Each row is a point on a landscape with many valleys, with its height.
A ball rolls from a point to the lowest of its 2 nearest points, and stops where none of them is lower. Distance is the straight distance between rows; heights are no part of it.
begi h=32.6: [  1   4  18 -21  -4   4   5 -17  20 -34   5   2 -22  -5  13  -3  -3 -12
 -20   1]
Lafe h=41.1: [  2   3  24 -24  14   1  -6 -16 -15 -12   5  -1 -24   8  -4  -9 -12  -3
 -27  -9]
zatiz h=62.4: [-16  -2  10 -23  17 -12 -16   5 -15  -7   7   2  -6   0   2  -1 -12   7
  -8  -6]
Nago h=16.2: [  6  -8 -14  10  -9  11  22 -14   6 -30   1   0 -12  -9   3   4  17  -8
  -5  -3]
furi h=24.9: [ 13   1  -3   5 -13   8  11  -6  26 -26   9  11  -9 -14  11  11   5  -5
  -9  -7]
Zele h=13.3: [ -6  11  -5  -9   6  -5   4  13 -17   5   3 -11   3   3 -10   8   3   3
   6   4]
rizad h=13.5: [-4 -5 10  1 -5  2 -6 18 11  4 -6  0 -9  2 -8 -8 -1  3  1  4]
Zed h=67.9: [-11  -4   4 -21  13  -5 -10   3 -10  -2   2   1   2  -2   1  -1  -4  -6
   5 -12]
tif h=26.5: [ -1  -9  -2  14  -9   8   9  -2   6 -19  -1   3  -6 -16   2 -14   3  -9
   5 -11]
sulu h=20.5: [ 11  -6  -4  15   0  10   5  -3  23  -7  -9   3   5 -13  12   6   5  -4
  -4   0]
raneg h=28.5: [  6  -6   9  13 -12   0  19  -2  15 -30  10  -2  -9 -11  19   5   3   0
   8   3]
vorer h=31.5: [ -1  -3  11 -18   7   2  -2   7  -8   5  -7   1 -14   9 -17  -9  -8  -4
  -7  -5]
susa h=9.8: [-10  10   6 -10  -2   6  -7   3  14   2   6   4  -4   2   2  -9  -1   0
   2   3]
sirab h=41.8: [  2  12 -11  -7   2 -16  -9   9  -5  21 -13   0  14   5 -11   0   6  -5
  10   9]
nute h=35.9: [  5  -2  -2  22 -10  -2  -6  -1  -3  18   9  -1  24  -4  10   1  17  -3
   7   2]
Rofem h=33.1: [ -5  -4   3  -2   9   6 -13   3  -9   5   8  -2   4   7   9   4  12  -5
   7   2]
dop h=27.7: [  0   7   5 -23  -1   0  -3  10  -3   9  -1  -8 -10  12 -10   0 -10  -2
   5  -9]
muk h=37.8: [ -7  -2  17 -16   1  13  -9 -15  15 -23  10   2 -17   1  13  -9  -7  -4
 -13   1]
Fod h=38.3: [  1 -10   0  23   0   3   3   1  -9  12   7   0  11   0   5  12  14   5
   4   3]
Rebut h=41.0: [  9  -2 -11   9   0 -15  -6  10  -4  24 -11   0  25  -4 -13   5   8  -9
   2   5]
tafe h=15.6: [  3   4   5   9   0  12   3  -5   7 -14   8   6 -15   5   4  -2  -3   4
  -6 -12]
vebu h=41.2: [ 14  -3   0   6   0   3  10   7   4  -8   0  -7   3   0  12  14  16 -15
   4  -7]
fuvol h=35.6: [  5 -19   7   0   5   9   3  -6   7 -23   0  -4  -8   0  18  -3   2  -8
   1   5]
Kudim h=22.8: [  9  -2 -10  26  -8  -6  10  13 -10  13  -3 -13  20 -10  -5   5   3  -8
   4  -3]
sarub h=36.4: [ -9 -11   1  14   4   8   1   0  -6   2   2  -4   5  -2   5   5  18  -7
   9   5]
geri h=34.3: [-10   0   2 -24  15 -19  -9   0 -17   6  -8   3  -6  18 -13  -1 -29  15
  -6  10]
girog h=34.1: [ 11 -15   5  12 -11   5  17  -9  16 -35  13   3 -15   4  23  13   5  -6
   3  -4]
Dup h=51.3: [-11  -4  17 -28  17  -9 -13  -6 -15   0   0  -3 -11  11  -3  -2 -27   9
  -9  -5]
Giso h=51.6: [ -9  -5   4   1   9  11  -4 -10   0  -5  -8  -5 -13   3  -7 -11  -5   7
  -5   2]
mufe h=42.9: [  0  -2   8 -16   7  15  -5  -7  11 -18  14   8  -8  -1   5   5  -3  -3
 -17   1]
pipom h=25.1: [  0   4   1  10  -8  12   3   4  -1  -6  16   4   0   2   0  -5  -6  -2
   4 -14]
nele h=42.0: [  9  -4  -5   0  -6   5   4  11   9   6  -5  -8  10  -7  -1  11  16 -14
   1  -3]
Puviv h=14.1: [ -7   9  10 -16  11  -1  -2   1  19 -10  -6  -3  -8   2   1   0  -6  -4
  -7   5]
nemek h=16.1: [  5  -1  -9   3   1  -6  -1  16 -16  13   1 -10   8   6  -4   6  -5  14
   4   9]
niv h=22.4: [ 12  -2  -7  18 -15  11   7  -5  27 -19  -2   1  -7  -8  11   3   6  -9
  -2  -1]
degu h=11.2: [-18  -2  -9   6  -4  -7  -5   8 -12  19  -5  -5   9 -12 -13   0   9   1
  10   6]
kufiz h=24.6: [-14  -3  -5 -24   5 -29 -14   3 -26  15  -8  11  -5   9 -16  -4 -23  24
  -2  10]
Dis h=38.4: [  5   2 -13  26 -13  -3  -5  -6  -3  31   2  -5  30 -11  -2   4  10   1
   2   2]
dareg h=5.5: [ -3   5   1 -10   2   7  -6  11  -5 -13   5 -18 -11  -4   7   1  -2   4
  -2  -3]
bine h=65.0: [ -2  -3  -3   7   0 -14  -6   5 -14  30  -7   0  12  20  -4   2  -6   9
  18  -1]
Zifen h=28.7: [  5   6   6  -8  -7   7  15 -16  25 -32   5   6 -19  -6  10   5  -2  -9
 -15 -12]
dad h=39.6: [  6 -13  -3   4  -9  10   9  -3  11 -19   7  -5  -3  -6  14  16  17 -18
   9  -8]
Savo h=10.8: [ 10  -3  -4   3  -8   8  22 -12   7 -17   2   4   2 -14   5   0  18  -4
  -3   6]
Nutiz h=30.9: [ 13  -9  10  -5   3  10  14 -13  15 -22   2   2  -7   0  15  -3   0   2
  -8   6]
vog h=35.5: [ -3   6  15 -21  11   4   1  -6  -8  -8   5   5 -17   4  -9  -9  -6   1
 -13 -11]
ginez h=54.7: [-10  -5   0  -2   9  11   2 -12   5   0 -10   1  -9   0  -2   1  -1  -1
   2 -15]
ked h=7.4: [-15   3 -22   9   0  -3 -12  -3  -6  19  -6  -6  18  -2  -5   4   2   4
   9  11]
sez h=8.1: [ 15   1  -7  15  -4   4  22  -9   2  -5   3   5  13  -9  -2   2  14 -10
   0   7]
ditoz h=40.0: [ -3   0 -15  20  -7 -16  -4   2 -12  38  -3   1  30  -5 -15   7   6   0
   2   9]
Niri h=24.7: [  8   2   9   2   2  18   8 -18   4 -15   7   9  -8   2   5 -10  -7  11
 -10   2]
vura h=42.8: [ 2  6 -2 -8  1 -5 -8  8  6 24 -8  3  7  6 -6 10  7  0  4 -2]
maf h=8.0: [  5  15  12   4   3   5  11  -3   9 -14   6  11 -14  12  -1  -8   6  -8
  -6   1]
ner h=14.2: [ -9  18  -2  -8  -1   0  -6  -5   4  11  -2   6   2   4  -6 -11  -2   7
   5  11]
vof h=9.9: [  2  -1 -17   8  -3 -19  -5  12 -25  22  -2  -8  21  -3  -5   9  -6  13
   8   5]
Marog h=17.4: [  3  -1 -14  22  -5 -13  -6  13 -13  23   1 -10  22 -10  -1   9  -6   6
   5  -8]
vabo h=31.1: [  2   2  -1  18  -9   0  11   5   3  -1  14   7  15  -9   4   1   3  -5
  10 -12]
meleg h=4.9: [13 17  0  6  7  1 13 -1  4 -9  1  7  4  4 -2 -2  9 -9 -2  3]
fosi h=61.6: [ 4  2 -3  6  2 -2  0 -6 -9 20 -8 -5 16  6  5  0 -6  6 14 -7]
doga h=57.7: [-10  -3  -5   7   5   4   3  -4  -3   9  -6   4   9   2  -9   0  -6  -3
  13 -10]
gan h=15.2: [-13  -2  -9  -1  -4 -14 -10   8 -16  25 -10   7  10  -6 -14  -9  -5  14
   7   6]
fikop h=51.5: [-10   5  15 -27  15  -6 -14 -18 -21  -4  -2  -5 -20  12  -9  -7 -21   6
 -23  -5]
nemi h=42.6: [-1  3 -3  1 -4  0 -2  3  3 11 -5  4  6 -6 -6  5 24 -9  2 -9]
desuk h=66.7: [ -2  -4  -7 -10   2 -24  -8  12 -19  28 -11   1   9  19  -6   8 -11   9
  10   1]
Gubad h=15.9: [  2  -2  -1  15  -6  -1 -10  13   9  17  -4   0   8  -2  -2  -8   0   0
   3   9]
Kegu h=47.7: [ -4  -3   2  -6   8   8   0  -4   2   9 -11  -4  -1   6  -5  -6 -19  16
  -1   9]
kovoz h=42.7: [  1  -3   5 -19  12  -5  -5  -2  -9  10  -8   3  -1  10 -12 -13 -26  15
  -7  12]
nad h=16.6: [ -1   7  -1  -1   3   2   4   6  11 -15  -7 -12  -3  -9   5   2   1  -6
   2   3]
Vopo h=18.2: [12 -1  2 15 -8  8 -5  9 18  2 -4 -4  1 -6  9 -2  5  4 -4 10]
lifu h=8.2: [-1 13 -1  5  5 -3 13 11 -6 -3  8  1  1  2 -9  2  7 -4  2  4]
Kimo h=19.7: [  0  12   1 -18  -2   4 -13   9  -8   3   0 -13 -12   2  -1  -5  -5  11
  -3  -5]
siged h=21.9: [  4  -4  -4   3  -9   8  12 -10  10 -34   3   6 -18 -12   4  -9  12 -16
  -1 -11]
Gezo h=24.8: [  9 -10   0  28 -18   5  18  -6  16 -20   4  -1  -8 -10  11  -1   4   0
   0   9]
tos h=33.5: [  8  -1   2  21 -12  -5   0   3   9   3   7   4  16 -12  14   0  15 -11
  10  -4]
forus h=19.2: [-13   4 -12 -21  -5 -17  -9   5 -15  24  -9  12   3   7 -21  -6 -16  16
   4  10]
Ges h=26.0: [ -5   3  -8  -4  14   1 -17   1  -8   6   0   3  -1  14   2   2  -3   6
  -3   1]
Bofa h=18.8: [ -9  10  -3 -10   5  -8 -14   0 -10  14  -4   5  -6  14  -4  -9  -3   8
   4  10]

Where does a ball stop that starts at each point below?
fikop | dareg
fosi | ked
girog | susa
Zifen | susa
geri | ked
tif | meleg
sarub | susa

Call two points neighbours if one is among the 2 nearest of the other. Go from one point of each pair to the other, from neighbour to neighbour, staying as low as possible. Name the highest point that can't be avoided.
Dup and meleg | fikop
vof and tafe | nemek
dareg and susa | nad
